Each row is a point on a tangle of strands that fork and nearly touch. The rows are in no order.
Two points are linked if the straight distance between their rows is under 58.1. Some points are linked to none.
j980: [ 10   9  23  -2 -13  22  -3 -16   8  16   3   7 -12  -8   1   2   1 -14
  -2   1 -26  -3   1  -1  -5  18  -6   3  -7   8  -5  18  -1  12]
j113: [ -2   6 -17  -6   8  19  16 -21   4  -4 -22  18   2 -16  -2   5   0 -38
 -10   2  -4 -34  10  -1  -4  14  -5  -8  -8  -4  -1  13  11  -1]
j864: [  4  12 -16  -6  -4   4  17  -1 -12 -27  -4  -3   9   6   3  -7  -8 -11
  -3 -27  10  -4  10  17  -9 -14  18  12   9   0   8 -32   1   4]
j59: [  7 -16   7   7  -3 -13  -7  -2 -25  -7  15   0  -5  26  -3 -13  -7  14
  12  -9   3   5  14  11   1   0   5  13  -5 -16   3   7 -11   5]
j779: [ -7 -16   5 -15  -1  -2  -9   3 -13 -22 -10  23  -8  18   2 -19   4   9
 -18  11   3   3  18  -2  -5  11  -3   2  13 -11  -2 -18   9  -1]
j359: [-17 -10  -9  -4  27 -11  -2  12  -8 -11   6   2  -6 -17 -18 -11 -21  17
 -10  10  -1   7  -2   0  13   5 -12  -8  17  -8 -13  -5  18  -7]
j100: [  2  -5   2   7 -10   4   7 -25  -2  11  16  17   3  13  -7  -4  -9  -2
   4 -14  -7 -11  18   9   6  26   7  18  -5 -18  -3  25  -3   8]
j572: [  3  11  10  22   0 -16  -8  -9  13  14  13  -7  10 -20   0   8   4  11
  12  13   4  14  16  -1  15  -3   6  -9  14  11  -1  -2 -20  14]
j140: [  9   2  14  -4  -1 -17 -10 -19  23   0   4  -5   7 -11  28 -10 -10  13
 -22  11  24  14  12 -13  -5  -2   2 -15  13  -8  10 -21   7   6]
j229: [  4  -8 -12   2   0  -5   9   0  -4  -2   2  10   5 -10  -1   0   8 -14
   2  16   1 -10  -5 -12  13  -1 -12  -1  -7  -5  -2   4 -14   2]
j750: [-14 -10 -19   1   6  -1   1  -7   7  -1 -16  30  -9 -14 -10  16 -15 -24
  -3  12   8 -23  11  -7   6  17  -5 -13  -4 -11  -8 -22  -1 -11]
j904: [-16  16 -14  -3  10  -5   9  10 -14 -11  -6  -7  30  17   5 -21  27  18
  -5   5   6   8   1  -1   3  -7   8   2  -2  -8   4  35  19 -13]
j79: [  0 -16   4  -2  13 -12   3  -6  -4  12   4   5 -10  -4  -2 -23 -19   5
  -4   1   5 -10 -17  -6   0  -2 -14 -14  -5 -18  -7  -3   1 -13]
j514: [  4  26  11  -1   0  22  16  -1   2  -3  -3  -4  10  -6 -17  -4  10   3
 -12   1 -13   6   5  20  13  22  -3   8  11   9 -11  10  19   8]
j80: [-16  14   4  19  12   3  -8  -5  -4  19   9 -12   1   8 -18  19   2   8
  26  -5 -10  -9  15  15   7   2   0   1 -18  -8 -11  35 -18 -13]
j909: [ 11   4   3   6  -6   3  -9 -18   4  -5  -3  11  -7  10   0  18  -1 -12
   5   8   3   0  16   3   5   4   6   1  -8   8  11 -27 -21   2]
j369: [-16 -16   0  -3   0 -13   4  -4   6  -6  11  21   0 -17  -4   4 -11  16
 -10  23   9  11  20  -3  16  24  -6  -3  10  -5 -10 -16  -7   1]
j68: [ -6  31 -18   0  -7 -10  10 -13  23   0 -14 -14   6 -19  15   0  -7   2
 -20  16  18   5   4 -15  -3   5   1 -11  10  -2   7   3   9  -6]
j561: [ -5  12  -7   6  18   2  -4   5  -6 -12   2  15  -5  -6 -35   8   2   5
   5   8 -12  -4  18  16  15  18   2   2   9   2 -11   1   2  -1]
j201: [ 12  -9 -10   5 -21 -20   0   7   1   0 -17  14  24   4   9   4  15   1
   1  34  19  15  -6 -25  23 -11   2   2   1  10   5  -8 -19   2]
j647: [ -8  -2   2  -7  -2 -16  -5  -1   7 -15  -3  14   9 -18   2  -1   2  15
 -18  32   9   9  10 -15  15   7  -1 -15  20   5  -3 -12  -1   8]
j122: [-14   9 -26   0  -2   6  -3   0   4   3 -17  -6 -16   9  11  20 -15  -9
  -1 -11  10  -2   3  -5 -14   3  12  -9 -11  -8   3   4   5 -13]
j371: [-14 -22 -42 -12   9   0  17  17   1 -14   1  13  -3 -17  15  11 -21 -14
   1 -27   6 -14 -20  -7  -8 -14 -15  -7   3  -3 -10   4  16  -5]
j611: [ -6  10   6  -8  -4  25  21   6  15   7   3  -3  15 -22   3  -2  18  -8
 -19   4 -14  -5 -21  -2   8   6 -11  -5  -2   6  -4  23  16   1]
j494: [ -7 -21   0  -7  -5 -12 -12  22 -10 -15   3   4   6  12   2  -9  17  21
   7  10 -16   8   5   7  16   6   8   1  -2  -5  -6  35  -7   0]
j445: [  7  19  10  21  11 -27  -5 -21  21  24  22 -19  10 -25   7   5  -9   4
   9   5  20   5   9 -10   9 -19   3   0  17  11  11  -6 -16  15]
j928: [ -7  17   9  -2  -7  15  -9  13 -11   7 -17 -13   2  21   2  10  23   7
  -2   2 -16  13 -11   0  -4  -2  -2   2 -14   3   3  25   2 -17]
j213: [ 15  -2  28 -14  11  -1  -6  -8 -15  -9   4  21   1  11 -14 -24  13   1
   0   8 -21 -12  21  14  -5  19  -5  -7   5   7  -3 -16   0  19]
j838: [ 19   4  -4   5  -6 -22   8 -10  13  13  17 -15  20 -13  21  -6  -5  -6
   7   5  27   0   0 -14   7 -23   9   6  15  15  16 -16 -12  23]
j931: [ 11   5 -18  -1 -17   2  20  -7  14  -1   0  -8   5  -3  31   2 -11 -19
  -3 -23  20  -3  -8  -5  -9 -16  19  10  -3   0  13 -19  -4  14]
j411: [ 14 -23   3  -9 -13 -16 -10   7 -23  -8  -7   4  -3  23   4 -19  17  -5
   8   1   1   1 -15 -13   0 -10  -3   6 -16  -7   5  17  -7 -10]
j959: [  4 -17  26  -4   3  -1  -2  -9  -7 -16  16  30  -4  -2 -14  -6   6   6
   7   6 -14  -8  32  16   9  19  -2   6   7  -1  -6  -3  -3  15]
j449: [  2 -13   8  -7 -12  -6  -7  19   6  -4  15  -7   0  -9   6  19   4   9
   4  -8  -7  12   3  10  10   6   5   9  22  19  -9   3   1  16]
j586: [-13 -33  -7  -6   6 -12  -8  23 -17 -11  16   1   3   4  -4  -3  13  19
  15  -8 -12   5  -8   2  10  -9 -10  -3  -4   4  -9  31  -2  -8]
j576: [ -7  -7 -24  -5  -2   8  29  14  17  -4  -1  -4  -8 -22  18   5 -21 -14
  -9 -21  16  -3 -29  -9  -9 -10  -2  -6   2   0   1   4  13   6]
j794: [ 18  18  20  -2  16   3  -3   8  18 -10   4 -20   0 -31   3   1   1 -11
  -7   9  -2   3   2   6  -8 -18  -1 -16  15  24  10 -35  -4  11]
j325: [ -8  17   9   7  16   0  -3 -13   7  -3  10  -6  -2  -5   6  -2 -13   9
  -7   3   2  -4  31  16   2   8  12   3  13  -6  -2 -12   1   7]
j804: [ -9 -29   6   4  -4  -6 -15   5   3  -4   0  13 -16   2  11  17 -11  11
  -7   6  17   7   6  -9  -2   2   0  -2  14   3   2 -38 -11 -15]
j88: [-13 -17 -16   0  39  -5   2   3  -9 -15   3   9  -5 -15 -27 -10 -18   0
   2   3  -4 -20   7   1   9   6 -10 -16   0  -6 -15 -10  14 -12]
j692: [-17  12  -5  13   0  -5  17 -10   9  28   4 -17  13  -8  -9  -7 -11  16
   0  -3  10   4 -21  -3  16  -4 -10   3  -8 -10  -8  33   6 -15]
j565: [  1 -14   2  13 -24  16   8  -6  19  22   2   4 -19   0  18  20 -17   3
  -5 -11  12  17  -5 -17   7  10   3   9  -7   3   3  -6  -1  23]
j970: [  8 -11  19  10 -21  -4 -21 -19   6  22  -5   5  -6  12  -2   6  -7  23
   7  15  11  23   0 -24  11  10  -9   2  -6  -2  -4 -15 -13  -3]
j160: [ -3  -3  -5  -3  20   3 -14  14  20   6   1 -20 -12 -23   1  18 -11  -5
  -4  -8  -1 -10 -12  -9 -23 -16  -5 -26  -7   2   2 -11  -3 -15]
j815: [ -5 -24 -11   9   5  -4  13  -5 -17   5  -4  20 -21  11 -10  -2 -33 -14
   0 -12  17 -14  -7  -4  -7   5 -10  10  -8 -15   3 -26  -2 -16]
j279: [  6   3  11  -6  -7  12   3  -3 -19   0  -3 -11 -10  36   5 -17 -11   6
 -10 -15  -2  14  -2  12 -18   3   8  19  -1 -10   7  -8  15  -1]
j929: [-10 -32  -2  11   3  -8   5 -15  -9   9  -2  37 -17   9 -21  -5 -11  -3
  -2   8  12 -15  12   3   6  15  -9   3  -4 -13   1 -26 -14 -14]
j452: [  3  12  -2   0  -2   3  13  12 -22 -15  -7  -6  14  19  -8 -17  15  11
  -2   2   0  10   0   9   9   1   6  18   8  -1   5  14   9  -6]
j271: [ -1  10  -8  -7 -19   9  -6  20   7   5 -18 -11  11   3   7  16  30  -7
   3   5 -13   6 -27 -12  -2 -15  -2 -11 -10  12   2  21  -7  -7]
j601: [ -2   7  23   5  21  -8 -15  -4  18  13  20  -9   7 -23  -8  -4   4  13
   7  15  -8   7   5   2   6  -4  -6 -16   9   4  -4  -8  -4   7]
j286: [ -2   1 -23  -4   4 -16   3  21 -20 -28  -4  -5  20   5  -4   4  14  -2
  13 -12   6   9  -7  10  11 -26   8   8  10  14   4  -7   3  -2]
j947: [  1  -1   3   6  -7   2  20  -5  15  28  10  -2  15  -8   7 -13   9   1
  -1   0  10   6 -20  -9  14  -1  -4   9 -10  -3  -2  35  -4   3]
j521: [  7   7  -8 -12  16   8   3  13 -11 -26 -17  11   1  -9 -11  -2  25 -21
   0  12 -19 -17  -2   2  -2  -4 -10 -20   0   4  -1 -12   5  -7]
j429: [ 17  -3  27 -26   8  10   1 -13 -17 -10   4  15  12   8 -11 -37  30  -3
  -3   4 -21 -14  10  15  -6   4  -7   7  -3   4   0  14  17  16]
j768: [-13  10 -20  14  -4   6  -1   9 -10 -13 -20   4 -11  21 -22  32 -18   0
  13  -4  -5   9  21  14   5  16   9  11   4  -3  -4  -7  -1 -10]
j320: [  7  -7   4  -6   8 -13  -1  21 -12 -23  -7  -2   6  -8  -8  -1  10   0
   3  18   4   2  -7   1   5 -15  -6  -7  19  18   5 -37  -3   5]
j996: [ -7  10  -1   7  31   2  -7 -18 -18 -16  10  -2   4   8 -15   9   3   1
  22 -13  -1 -18  35  24  -6  11  16  -5   1 -12  -7  18   3   1]
j520: [ -5  34  -1   6   9   1   1 -11   5  -6  -4 -17  11   1  -5  -4   9   2
  -8  12  -3   0  17   9  -4  -3   7  -4  10   4   4  -3   6  -4]
j464: [-14 -21   4   7 -14   4  -6 -12   0  11  14  18 -13  19  -7   4 -20   8
   0  -5  -9   6   3   4   6  27  -7  11 -10 -20 -11  20   2   4]
j90: [-14  14 -21 -12  -4  -1   2   2   2 -17  -7  -3  34   9  25 -13  28   5
  -7   7  13   5  11  -4 -12  -9  15  -4   9 -10   2  31  11 -10]
j975: [  5 -16   9  -3  -8   0  -3 -13   7  -3  12  32   1  -3   8  -2  -2   8
 -12  15  -1  -4  22   6  14  25   1   4   8  -5  -6   2  -7  18]
j991: [  7 -16   7  -9  -4   6   4   5   4  33   9  -6   5  -9   2 -16   8   0
   2  -2  -9  -5 -34 -23   0  -6 -19   5 -18  -3  -5  21   0   1]
j458: [-10 -11   0  -1  17 -14   7   6  -6   1   2   1  -5 -16   1 -24 -27  13
 -22   2  16  -2 -12  -8   2  -1 -14 -20  17 -19  -5  -7  19 -18]
j422: [  8 -10   5  -2 -23  11  10  -8  30  11   2  -1 -15 -13  24   4 -13  -9
 -24   3   8  11 -14 -16  -6  16   0  -7  -3   0   3  -1   9  14]
j972: [  0 -26 -17   6  -2 -16  -2   1 -13   0   1  28   1   5 -10  -5   4   2
   9  15  -5  -3  -4  -4  23   9 -13   0 -12  -3  -8  20  -8   2]
j609: [ -7  40   7  -1  23  29  11  10   3 -12   2 -17  19  -8  -3  -2  26   2
  -6  -6  -8 -10   0  23 -10   0   6  10  -4  16  12  10  23  -2]
j276: [ -3  -6   8  -7 -13  13  -3 -16  -2   9 -13  16 -15  23 -10 -13 -12   5
 -12   4 -12   3  -4   4  -8  32  -8   4 -13 -15  -5  12  13  -7]
j368: [-24  23 -36   3   8  -3   9 -13   0  -5  -6 -17  22  13  13   8   9  -5
   9 -15  22 -13   9   3 -25 -12  23  -4  -4 -19  12  28   3 -16]
j83: [  6 -12  -4  12  -1  -1  13   3  -9  21  -9   1 -18  -2  -8  -2 -24 -15
   0  -6  17 -11 -27 -20  -2  -5 -13  10 -11   7  11 -32  -6 -12]
j327: [  9   3  31   3  -8   1  -4  -5  11  14  11  -1  -3   1  -3 -19 -10  22
 -11   6 -10  21   9   3   9  12  -2   4  12   3  -8  -4   1   8]
j577: [ -1   0 -14  -1   8  14   1  -8  -2 -13 -22  24  -5  -5 -19   3  -5 -24
 -12  12   0 -35  25   4  -4  19  -6  -8  -2 -11  -8 -11   2   4]
j971: [  0  22  28 -14  15  32  -6  -2  -5   0   2  -6 -12   8  -7 -12  15   0
  -6 -11 -21  -3   3  26 -22  13   2  -1  -7  -3   6   6  16  -1]
j717: [-11 -20 -26 -21   9   3   5  17  -7 -19   4  25  -6 -17   0   4  -9 -14
  -5 -15 -13  -8 -12   0  -1  -2 -13  -2   2   4 -13   1  15  -9]
j835: [ 12  15  16  16  -9   0 -21 -10   3  36  -3 -20   3  -4  -4   9   7  -4
  19   6  -2  10  -7 -11   8  -9 -12   5 -15  13   0  15 -21  10]
j180: [ 10   1 -11 -15 -27  -2  -7  25   0 -11 -15  -3  11   6  12   7  27  -6
  -1   7  -6  20 -21 -10   1 -13   6  -8   2  12   0   1   0   4]
j437: [  8   9  -2  11 -11   1   8   9  -1  22 -22  -3 -10   0 -20   8   1 -11
  -1   4 -12   5 -25 -12   4   7 -18   2 -15  14  -3   4  -4 -10]
j622: [ 11 -19   2 -20   5 -13  -4  19 -22  -6   4   4   7   8  -7 -22  24  -5
  12   1 -15  -9 -30  -1  -3 -19  -8  -1  -9  10   3   4   0 -11]
j917: [ -4  25  24   6  25  13 -24 -12   8  10  10 -12 -14 -11 -10   3   6  -2
   7   4 -26  -9  15  13 -13   4   1 -21  -8   1  -1   3  -2  -3]
j154: [  5   4 -15  -9 -30   0   1  23   8   0 -16 -15  13 -14  22  19   8   6
  -5  -1  10  22 -27 -18  -1 -25   8  -9  11  20  -7  -3   1   6]
j361: [ -1   9  22   1  -6   7 -16  -6  -1  14  -5 -11  -2  19  -5   0   8   5
   4   1 -16  14   0  -4  -6   3  -3  -8  -9  -8  -3  10  -4 -17]
j634: [ -7  12  -5   3  -5   9  17   2  -5   0  -5  15  14 -11 -19  -3  12   7
  -9  10  -7   5   1   6  23  25  -6  11   2   4 -11  26  12   5]
j108: [  8  13  30  10 -10  -9 -12 -12  16  23  -2 -10  -3  -1   2 -13  -9  23
  -8  20   5  27  -1 -16   3   7  -3 -13  -1   0  -6 -12  -7  10]
j841: [ 18  14  14  21  -8  12  -2 -16  13  41   2 -18  -9 -13   1  21  -9 -13
  21  -8   1   5  -4  -4   2  -9  -1   2 -13  14   1   0 -17  22]
j938: [ -8 -27  -5 -22  -4  10  -5  10   4  -1  12   9 -20  -5  14   2  -2  -5
  -8 -17 -14  -4 -14  -2 -13   8  -6  -2   0   1 -11   7  11   4]
j637: [ 10   4  -3  -9 -12  11  17  -7  16 -18  10   6  20  -3  30  -2   1  -8
 -17  -4  10  -2  17   5   4   4  19   9  13   1   3  10   4  18]
j812: [ 17  -8   2  -7 -10  -9  17  -1  13  13   4   5  10 -19  17 -13  -2  -3
 -12   8  18   3 -14 -15  14 -13   5   5  13   8  11 -14  -5  22]
j313: [ -8   9  -6  -2 -13  17   7  -3   8  14 -18   4 -19  10  -5   4 -23  -5
 -18  -1  -8   7  -6   5  -5  28  -5   8  -9  -8   1   2  15  -7]
j872: [ 13   8   7  -2  12  -7  -6   3   6 -10 -11  -4  -1 -10   2   0  10 -21
  -8  26   3  -6   0  -5  -4 -11  -3 -15  11  12   8 -37  -7   5]
j75: [ -3 -13  -4  -1  -8   0   9   2 -16   4  -3  23   4   4 -24 -18   7  -4
   4  17 -17  -3  -8   0  18  24 -17   7 -12  -1 -13  25   7   3]
j714: [  0  29  11   7  26  13 -12 -23  -3   4   2   0   3  -6 -12  -2  10  -7
  15   0 -14 -18  42  18  -9   8   4 -12  -8 -12  -2  10  -2  -9]
j468: [ -7  13 -23   3 -20 -14   9  16  15  -4  -1 -12  16 -15   7  29   1   4
   3  -3  15  15 -15  -8   8 -13   9   0  12  14 -10   3  -4   9]
j830: [  7  15  -2   1 -18 -18   3 -23  23   2  -5  -2  12   0  21 -13  -9  -1
 -15  21  31  12   4 -19  -4  -1   9 -11   5 -17  12  -9   4  -5]
j641: [  8   6   4   9   6   9  10   3  18  -6   3 -23  -9 -21   3  -1 -17  -7
  -9 -11   1  -3  -8  10 -13 -14   1  -2   5  12  12 -28   2   4]
j37: [ 15  -9  -5  13  -8 -17   0  -6   3  12 -10   7  19   0  -2   1  21 -16
  11  29   5   2   2 -24  22 -10  -1   1  -8  -1   8   4 -23   7]
j732: [  4  10  14 -12 -10  19  -5  21  -8 -23  -8 -17  -4  15  -3  -1  11   9
  -7 -16 -17  21  -3  23 -15   3  13   9   4  17  10  -9  13   9]
j832: [ -5 -25  -4   3 -13 -17   1  -2 -34  -2   3  13   1  36  -7 -22  -3   9
  15  -5   5   4  -8  -3   9   2  -4  15 -12 -19  -3  21  -9  -7]
j378: [ 26   4   5   0  -9  15  12  -1  -5  26 -14  -7 -12  -4 -16   1   5 -26
   3   6 -14  -3 -32 -11  -1  -9 -10   8 -10  30   6 -10  -4  12]
j854: [ -6   5 -14 -15 -12  -5   9  -9   5 -21  -1   2  27  11  30 -10   9 -11
 -11 -10  19  -6  17  -4 -11  -5  18   3   9 -20   8  18  11  11]
j939: [ -6  -3  -5   7 -18 -10   4  10  19   7  14 -14   4 -16  11  25  -3  15
  -2  -1   6  21  -4 -10  16  -2   7   7  16  16 -10  15   3  16]
j418: [-13  54   1  10  25  12  -2  -3   4   1   0 -28  19  -3  -3  -4  21  10
  -1   2   5  -6   2  16 -13 -15  14   0   0   7  11   5   9 -16]
j542: [  0   3 -13   8  -2 -16   3  28 -15 -15 -12 -13  11   5  -4   8   3   4
  -1   4   1  20 -16  -4   7 -25   2  -3  14  20   4 -23  -2  -6]
j984: [-13  -7 -25   7 -18   9   2   6   2 -12  -4  12 -15  11  15  29 -14  -8
   3 -14  10   4  -1  -3  -2  -3   6   0  -6  -3  -3 -21  -4  -3]
j410: [-14   5 -26  19 -15  -3   4   7  -3 -10  -7   8  -6  12  -9  37 -23  -4
  12 -13  12   8   7   6   4   0  12  15   0   6   1 -23 -11 -10]
j482: [  6 -16  15  -3   2   0  -3 -14 -18  -3   8  -5 -10  26   4 -24 -13   7
   3 -25   0  -9   4  14 -12  -3   9  23   8 -22   3  -5   5  -4]
j248: [  0 -20   6  -3  14  -9 -14   5   0   4  20  -1   5  -1   3  -6  17   5
  18  -5  -8 -13 -13   6   4 -11  -5  -7 -16  -9  -6  29 -14  -4]
j314: [ -1   2  14 -11   8  13  -7  -7  -7 -19  -7   7  -9   1   1 -14  -9   9
 -18   3   3  -8  26  16  -9  11   6  -2  11 -11  -6 -18  12  11]
j845: [  4  -6 -10  10  15  -3   1 -13   5  10   3 -13  -7  -5   1  13  -5 -24
  14 -16   3 -27  -6 -10 -10 -11  -2 -14 -20 -11  15   9 -15 -21]
j333: [ -7 -17   4   9 -11 -10 -17  -9   2   3  -8  17 -11  20  11   8  -2  13
  -6  20  10  12   9 -10   6   5  -5  -8  -1  -6  -2 -20  -7 -13]
j15: [ 11 -26  17  -3 -15   1 -11   7   6  16  20   3 -11  -3  13  12   6  10
   8  -3  -5  12  -6 -10   5   1 -10   6   4  14  -4  -5 -10  26]
j227: [ 25   5   9  14  -6  16  13  -7  10  19  -2 -11 -14 -15  -9  10  -4 -28
  11   0  -4  -4 -16  -4  -1   2   0   5 -13  25   5 -15 -11  30]
j741: [ -3   3 -17 -14  14   8   4  12 -25 -33 -13   1   4  15  -1 -12   2  -1
   3 -25   0  -7  11  18 -12 -15  22  11   7  -7   2 -16  17  -2]
j123: [ -7  -3   0   4  -7   5   0  13 -14  -4  -2  16 -15  15 -23  14  -2   9
  12  -4 -15   8  21  19  17  26   2  18   0   8  -3   1  -3   5]
j170: [  8 -11  20 -13  -5  -2 -12  -4  12  -5   2 -13  -5  -1  22   1   3   7
 -11   6   2  10   1 -12 -11  -5  -1 -12  11  -3   5 -17   0   3]
j691: [  1  -4  11  -1  -1  -5 -23  -8 -13 -16 -16   7 -10  29   1  -2   5   5
  -4  19  -4   6  22   1  -3   9  -3 -11  -5 -12   6 -19  -3 -10]
j935: [-11  12  -4  28  14 -21 -10 -12  -9  12  14 -16   3  11 -17  15 -16   9
  32 -11   1  -3  16  10   6  -8   7   3  -9 -10  -1  13 -20 -13]
j480: [-13   5 -26 -10  10  -9   2  12   4 -18  -4   4   1 -17  12  10   2   1
  -1   2  13   1  -7 -10  -3 -13   0 -20   7  -4  -3   3   9  -9]
j315: [  2   0   6  -3  13  -4 -13   2 -13  18  10 -10   3  10  -9  -3  23  -6
  23 -13 -18 -16 -10   6 -13 -21 -10  -1 -26  -2   0  22 -15 -13]
j135: [ -5 -13  15 -14   2  24  -6   2   5   8  13   1 -23 -11  -6  10   0  -4
  -4 -11 -29  -9  -9   8 -12  24 -10   9  -7   8 -10   6   6  10]
j881: [-15  14 -22   3  -3  10  10   7   2  -2 -25  -2 -11   1  -6  20 -19 -15
  -8   0  -3   4  -8  -2  -7   7  -5  -3  -5  -3  -4   3  19 -24]
j457: [ -9  -5  -7   8  13 -10   1  -7   1  20   3  -9  -3  10  -6 -19 -16   8
   8  -9   8 -11  -9  -7  -5 -14  -5  -4 -15 -36   3  11   0 -28]
j425: [ 13   8  27   2 -17  10   1 -16  13  29   4  10  -1  -3  -7 -13  -2   7
   2  11 -17   8  -7   1  17  17 -13   5  -4  -1  -6   9   0  20]
j695: [ 19 -10   3   3 -21  -6   3   7   3  11   0   4  11  -5  14  -2   7   7
  -4  23  15  23  -9 -33  15 -13   0   2   9  15   5  -9  -7  21]
j55: [  6  -5   2 -15   6   4   8  -3  -4 -11   7  -8  10   4  20 -14   6 -13
  -2 -12  -4 -10  -3  10 -16 -16   3   7   3  -4   9   2   1   0]
j203: [-14  13  -5   9  15  11  -6  -2  -6   3   3  -8  -2  16 -13  21   2   6
  17 -20  -9 -12  21  22  -6  14  12  11  -6 -11  -1  30   2  -6]
j519: [-13 -14 -24  -1  20  -3  -3   5   9  -2  -5  17 -18 -19 -18   8 -28 -13
   6  -6  -3 -22   4   1  -6  14 -10 -20   0 -13  -7  -4  10 -17]
j874: [ 14 -19   9   6  -9  -1   6  -6  -1  17   0   6 -23  -4   5 -10 -20   1
  -8   1  22   1 -18 -23 -10  -4 -11   4  -4   0  13 -40  -1   3]
j773: [  5  -5  -3 -27   6   8 -10  16 -22 -39  -5   7 -12  12  -4   1  11  -4
   4 -11 -21  -7   8  16 -13  -4  12   4   5   2  -6 -12  12   1]
j595: [ -3  -5  -8  -5 -13  10  14  -1  14  14  -9  -7  -4   0  20   0 -19 -14
 -21  -8   8  -3 -23 -17 -13   2  -8  -8 -10 -10  10   8  14  -5]
j364: [  4  24   3  12  27  -6  -5  -8  20   7   8 -29  14 -20   7   5   0 -11
  18 -13   4 -12   9   6 -15 -32  15  -9   4  11  12  -6 -15  -5]
j204: [-17  40 -16   5  22   1   1  -3   5   4   5 -27  11   5   4   2  12  12
   3  -5  15 -15   6   6 -25 -12  14  -5  -1 -14  12  22   5 -15]
j146: [ 19  10   3  12   5   8  11  -3  17  10   3 -12 -22 -23  -9  13 -19 -25
  -3 -11   5 -13  -4   5  -3   5  -3   4  -3  13   7 -25  -4  14]
j954: [ -4 -30 -13   6   4 -17   6 -12 -19 -10   9  26  14  12   2 -14  -3  -6
  11  -6  20 -22  21   5  10   2   3  17  -4 -13   1   9 -13   8]
j964: [ 11  13  -9   6 -10  -3  21  -7   0  -8   5  -9  11  -8  11  -9 -18 -16
  -7 -21  19  -7   4   6  -2 -16  18  24  13  15  15 -26  -2  15]
j727: [ -1   1   8 -19   5  21  -6  15 -12 -27   1  -4 -18  13   2  -3   7   8
  -7 -13 -22   7   7  27 -21  14  11   8  12  15 -13  -4  20   4]
j873: [ -5  11  29  -6  20   7 -21   9   8   2  23 -19  -7 -17  -2   6   1  11
   8  -8 -24   2  11  16  -7  -4   0 -17   7  13  -8   3  -4   2]
j932: [ -2  34   5  -6  12  20   9   8   0 -19  -4   1  21  -8 -16   0  27  -5
  -7   1 -16  -6   7  23   2   9  12   5  13  24  -3  14  15   6]
j950: [ -2  -9   4  20   8 -18 -13 -11 -16   2  14 -12  -2  24 -10   0 -23  11
  24 -10  13  -6  18   6   6 -10   5  18   2 -22   6  -2 -15 -10]
j462: [ -2  10 -19 -13  -8 -13  -3  29 -13 -20  -7  -3  22  15  17   2  33   1
   7  -6  -2  16 -12  -2   4 -29   9  -6  -2   8   3  12  -3 -10]
j134: [  8  -2  12  -9 -21   6   5  17 -14 -11  -2  -9  -1  20   3  -9  -1  14
 -16 -14  -1  21 -11  11  -3   0   3  23  12   2  10   1  10   4]
j885: [  1  -8  14 -13  11 -11 -12   6 -17   4  -4  -1 -11  20 -16 -13  21  -1
  14  -2 -24 -15 -23   2 -15  -8 -14  -8 -24   2  -3   6  -6 -14]
j215: [ -9  24  -2  20  12  -6  12 -24  10  26   6 -21  17   2  -5 -10  -9  11
   9  -8  14 -12 -10  -2  -5 -14  -1   2 -14 -21   9  18   0 -28]
j536: [  6   8   0   4   1 -18   1  -5  11  -9   6  12  10 -15  -5   6  16   6
   3  28   0   5  24  -4  24   0   7  -5  16   3  -1   3  -8  10]
j914: [  5 -38   9  -2   1  -2   4   2   1   1  11  18 -16  -6  14  -5 -10   7
  -5   0  19   0 -14 -16  -4  -9  -3   2   7   0   3 -40 -15   1]
j966: [  6  -3  13   7  -7   3  -1   1  -1  28 -10  -9   2  -9 -28 -10   3   1
   2   0 -13   4 -38  -7   4  -3 -24   7 -21   8 -10  13  -3  -7]
j94: [ 13 -17  14  -4  -8  -8 -21  11   0  10  -1 -11  -9  -1  13  14   2   4
   0  -1   0   8  -9 -15  -7 -14  -6  -2   0   9  -7 -14 -10   7]
j598: [ -8 -17  -2 -10  -5 -12 -24  13 -15 -27  -5   2   2  19  14  -4  15  26
   1  10   4  12  12   0  -3  -5  10 -13   5 -11  -2  17   2  -8]
j162: [ -6 -17  -6   2 -24  10 -11   6  20  -1   5  -1 -20  -1  16  38 -17  -2
   2 -19   0  10   0  -3  -1   8   3   2  -3   6  -7  -3  -6   7]

A fork is a point with three links, a tip a point with one. Leave the first point through the second and follow the links. Name the first fork or tip that comes.
j140 / j170: j180
j695 / j201: j418
j950 / j935: j572
j984 / j162: j333
j966 / j991: j113
j113 / j577: j227

A fork is a point with three links. Follow the links from the first point to the second and name the forks in between, in order.
j68 / j146: j180
j313 / j938: j984
j325 / j601: j418 j572
j162 / j691: j333
j830 / j437: j180 j227
j601 / j368: j572 j418
